A landscape with many valleys, sampled at points; each row gives a point and its height.
From any point a ball rolls to the lowest of the 2 points nearest to it. It stops when none of these is lower. Distance is the straight distance between rows; heights are no part of it.
<218> (h 56.8): [ 13 -13  23  -7  10  11   0   2   5   9  -5   5  -5   3  -4  -5   6  -2
   5 -10  -1 -16]
<593> (h 53.9): [ -4  10 -15  -2   4  10   3 -20  -5 -18  19 -15  -1   7 -15  17 -13  -8
   2  -5   4  14]
<140> (h 38.4): [-11   6   2  -1 -10  -4  -2  -5   2  -7  10  15  10   1  -7  -9   1  -4
  -1   2  19   1]
<139> (h 82.0): [ 13  -9   6   7  -6   5  10  14  -1  12  -2   1 -10  -8   4   1   4  13
 -19   1  -1 -18]
<549> (h 46.0): [ -6   8  -7  -5   8   9   9 -21   2  -4  15 -26  11  13 -16   8   6 -10
   7   1  10  16]
<717> (h 71.6): [  1   9   4  11   1 -15  -8  -9   4 -14   1   1  -1  -5   9  -2  -3  15
  10  11  11  22]
<159> (h 70.0): [  3  -1  -6   9  17  -3  11  -4 -11  -8  -2   0  -9   9  13  -6  10   7
   4  -3  -7   3]
<220> (h 41.7): [-11   7  12  -5  12  -5  -5   2   5   0  -2   6  12  -2 -17  17  -6 -22
   0 -19 -11 -14]
<152> (h 63.5): [  0  24 -18   7   6  -4   8 -20  -9 -16  10  -8 -16   2  -3  -6   4  -4
   8  11 -18  15]
<807> (h 65.4): [  0 -25  -3   6  -4  15   6   6   7   0  14   5   4   9  -7   3  14  -3
  -2   0  14  -1]
<331> (h 39.4): [ -3 -13  25  -3  -6  14  -3  28   2  20 -23   6  -7 -23  -5  -8  -5   8
   6  -2  -9  -2]
<97> (h 76.8): [  3   6  -3  -6   1   0  14   4  -7   5  -5   2   4   4   1   6  10  -9
 -16  -4 -12 -14]
<775> (h 66.9): [ -4   9 -27   2  -9  -1  -9  11   1   1   3   6  11  17  -3   4  -1   0
 -17  -9 -14  10]
<383> (h 25.9): [-11   9  -8  -6 -21   5   4  -4  -4   1  16   8  20  15  -4 -14  10 -16
  -5   7  18   4]
<248> (h 78.1): [ 19 -32  10 -15 -11   4   0  10 -25   5 -10   9   1 -14  -5 -12   2   4
  -4   5  -2 -10]
<69> (h 50.4): [-10  -2   6   5  11  10   0  -2  10   8   0   4  -6  -8 -14  -5  -6 -19
   8 -18 -14 -14]
<636> (h 66.4): [ 20  22 -13 -13   8  -2 -18  -3  -5  -3   1   2  -6   6 -10   5  -5   8
 -13  -8 -26  13]
<44> (h 27.2): [  0   9 -12  -2 -20  12  10  -3 -13   7  10   2  11  26   4   8   6 -17
  -5  11  16  11]
<203> (h 69.8): [ -2  19 -20  -2  -9   2 -13  -1   4  -6   4  -2  -2   4  -9   7 -10  -8
 -14  -1 -29  10]
<175> (h 40.7): [ -3   9  -8  -8  -9  -8   7  -8 -19   0   2   0  13  20  23  15   5  -8
  -5  13  18  10]
<539> (h 48.4): [ 20  -3  -8  20  -1  11   8  -2  -6   2   8  -2  -6   9  -4   8  13 -14
   7  14  -9   5]
<245> (h 80.0): [  3   1 -10 -16  -3   3  20  12   3   8 -12   0 -15   4  14  11  22   6
 -10   2  -5 -15]
<817> (h 64.0): [-21  -1   9  -2  -8  -8  12  18  11   1  -7   6  15 -14  -3  16  12  18
  -2  13  -3  -2]
<118> (h 25.8): [ -6 -19  28   0  -2   8  -6   0  17  -6  -8  12  -2 -13  -3  -8   3  17
  20   3  11   7]
<586> (h 18.4): [  5   3  -1 -19   5 -17 -16 -12   0 -10   1  -1   0  -7  -6  22 -15 -17
  14   4   4   5]
<546> (h 66.8): [  0   1   5   0   8   7  11  -8  -7   4  12 -15  11  -1 -19 -25  -1  -9
 -17 -11  -5 -14]
<473> (h 45.7): [ -3 -16  28 -11  -5   2   8  17  -7   2 -16  12 -11 -29 -15  -8   7  18
   8   6  -6  -2]
<610> (h 35.3): [ -9  -1  -1 -13  11  -7   2 -19   1  -7   7 -21   5   3   0   4   1  -2
  14   3  19  10]
<833> (h 73.2): [  9   3 -12  -3  24  -3   0 -10  -4   2  -5 -14 -15   5   8 -18   1   8
  15  -1 -18  -2]
<108> (h 43.1): [-11  26 -13 -16 -23  -7   0   7  10   9  -7  -1  -3   1  15   9   3   4
 -21   6   3  -8]
<194> (h 59.3): [  2  17 -18   2   1  -8  -9 -19  -5 -16   8 -13  -6   7   1   6 -14  -1
   7   8   2  17]
<753> (h 68.9): [  5  16  11   1   9 -10  -4 -12   3 -10  -2   5 -19  -2  10  15   6   9
  18   8   2   8]
<531> (h 63.1): [-18   0   6  18  -3  -9   6   5  -3  -2  -2   4  15   5  14 -18  10  -1
   8  11  -2   1]
<647> (h 52.4): [ 17  -4  -4  16   1  12   5  14   3  -3   6  14 -17   3  -4  18   5  -2
   0   0  -8   0]
<11> (h 54.9): [ -3  -4  18   8   6  -2   1  -9   7  -2  10  -9 -11 -16   0 -12 -16  10
  -1  -3  12  -7]
<67> (h 49.6): [ 12   6  -4  -2  -2 -16  -5 -13 -19  -9  -5   2   8   6  18   5 -11  -8
   3  15  12   1]
<725> (h 49.7): [ -5   6   2   8  16   4   3  -8  10  -5  17 -11 -16  -1  -4 -10  -8  14
  -9 -17  -2   2]
<524> (h 50.8): [ -7   8   5   7 -11  -8  -9   1  10  -5   2  13  -4 -15   8  13 -13  -6
   6   4  11  -4]
<453> (h 19.4): [-17   0  12  -3  19 -18   2 -10   2  -7  -4 -13  17  -2  -1   3  -9   8
   6  -7  12   5]
<502> (h 73.8): [ 14   5  -8   7  13  -5   9   5 -27 -11  -6   2   8   7   1  -7  -3   5
 -11  -3 -17   0]
<180> (h 72.7): [  1 -27   2 -12 -25   6  -7  -3  -1  -2  -2  11   9  -3  10 -10   8  -2
   0   7  12 -12]
<621> (h 55.7): [  1   5  -7   8   4 -15   4  -5  -9 -21   1  -6   6  -5   1  -1 -18   1
   4   6   4   5]
<368> (h 61.2): [ 19  -5 -20   1  -6   2  -7  15  -8   6  -5   1   5   7   0  -4  -6  -4
 -20  -5  -8  -3]
<76> (h 32.7): [  8 -20  30   2 -16  14 -10  11   6   2 -19  17  -9 -17   0 -11  -4   5
  17   4  -3  -4]
<369> (h 35.4): [-13 -14   8   8  11  -7  -4   3  18  -3   0  -2  -5 -13  -5 -12  -8  13
  23  -6   9  13]
<698> (h 51.0): [ -1  22  -5  -4 -12  -1 -15  -3  -2   9   1   1  -8  11  19   6  -9  -5
 -24  -4   4  -6]
<301> (h 45.8): [-20  -6  -3  25  -1   2  -4   4  22  -1  10  -4   4  -3  -4  -4  -5   1
  16   5   7  19]
<786> (h 15.4): [-11   1 -23  -8  -4  -5   0  -6  20  11  -2 -24  -9   4  16   5  -3   3
   6   1  14  16]
<250> (h 36.2): [-23   7   3  -3  14 -20  -8   1   2  -4 -11  -7  18  -3  -2  -5 -15   8
   0 -14 -10   6]
<137> (h 66.5): [ 13  16  -8  -1  13  -1  -8 -11  -6 -13   3   7 -17   7  -4   8   6  -2
  13   3 -16  10]
<591> (h 50.3): [  6 -21  45 -14   6  10   3   4  -6   2 -15   2  -1 -22 -16 -10   6   9
  14  -4   3  -7]
<121> (h 40.9): [  5   3 -17  19 -14  13  10   0 -14   5  14  -5  11  20  -4   5   6 -20
  -7   8  -9   2]
<551> (h 75.5): [  9 -25   5  -1 -26   0  -2   8  -8   6  -9   5  11 -19   2 -16  -1  -5
   1  12  -2 -13]
<435> (h 45.5): [-12  -3  16   6  -9   0  -8  -1  18  -8  10  19  -3 -12  -8  -5  -9  -2
   6  -8  20  -1]
<730> (h 32.3): [-10   8 -11 -19  -1  -8   2  -3  12   7  -7 -13  -1   1  14  16   2   7
  -7  -1  10  -3]
<640> (h 61.1): [  9 -22  13  -3  -3  13   6   6  -5   5   1  16  12  -1 -15 -10  12  -7
  -3  -1   7 -10]
<401> (h 46.1): [ -2   8   7  -4   1  -2 -11   3   3  -1  -2  26   3  13  -2  -2   9  -7
   1  -8   6   2]
<125> (h 80.1): [ 23 -25  -2  -7   1  12   4   5 -12   3   3   2 -12 -14  -3  -7  -1  10
 -13  -1   4 -10]
<583> (h 52.5): [-13  15  -5  -1  -8 -15 -13  12   2  -1  -7  30   9   2   4  10   0  -8
  -2  -1  -3  -4]
<312> (h 62.2): [  1 -28   5   7   3  12  11   4   1   7   5  -4   3  14   6  23  20 -10
  10  -1   8  -2]
<198> (h 63.6): [ 29  10  -9 -18  16   3  -7  -7  -9   7  -5  -9 -12  -2 -11   3   0  10
  -4   3 -22  -7]
<403> (h 58.4): [-17   7   6  -4  -6 -12  -9  18  19   6 -13  14   4  -2   1  14   4   5
   3  -2   0   2]
<25> (h 76.6): [ 26  -1 -19   4  12   5  14   1 -19 -14   8  -8   0   8  -9  -1  -3  14
  -9   4  -8   7]
<459> (h 69.0): [ -6 -15   8   3 -17  -8   5  -3  -5  -5  -5   6  13  -1  18  -7   9 -11
  12  21   8  -6]
<247> (h 82.9): [  3  -3  -6  -8   7   4  14  18   3  18 -17 -10 -12  -3  14  -5   2  18
 -14  -8  -9 -19]
<418> (h 60.5): [ 27  -4   8 -15  20  13  -8   0  -4  17  -2  -2 -15  -1 -11 -10  -4   8
  -3 -10  -7 -10]
<793> (h 32.2): [ -7  -4 -20   2 -10   0  -8   0  13  10   3 -22 -10   1  20 -15 -13   6
  -9  -4  15   5]
<443> (h 72.2): [ -5   4  -2   4  -2   5   7   4 -10   4   4   2  22   3 -19 -11   9  -7
 -19  -8 -14  -8]
<79> (h 31.1): [ -7   8  -6  -9  18  -5 -11  -8   9  -2  -2  -5   0  -2  -6  18  -6 -15
   9 -15  -5  -2]
<395> (h 42.7): [ -7   8  -3   6  -4   1   4  -1  11   5   1 -15  -6   0   7 -10   1  13
 -13  -7   5  -5]
<216> (h 55.3): [-19  -2   5  28   6 -11  -2   1   7   3   0  -4   5   7  16 -11  -7  -1
  16  -1   3   8]
<374> (h 56.5): [ 15  11 -13   8   2   1 -17   4  -5   5  -1   1  -9   1  14  -1 -18   2
 -16  -4 -12  -2]
<360> (h 60.6): [-11   0  19   5  12   3   9 -14   9   5   8 -18   9  -5  -9 -13   3  -2
  -1  -8   7  -5]
<556> (h 57.0): [ -7  -4   2  17  -6   4   8   7   4   4   2  10  -3   5   3  25  13 -10
   9   7   2  -1]

For each start below, name the point where the ball stops.
<753> => <453>
<817> => <383>
<312> => <383>
<245> => <786>
<775> => <786>
<139> => <118>
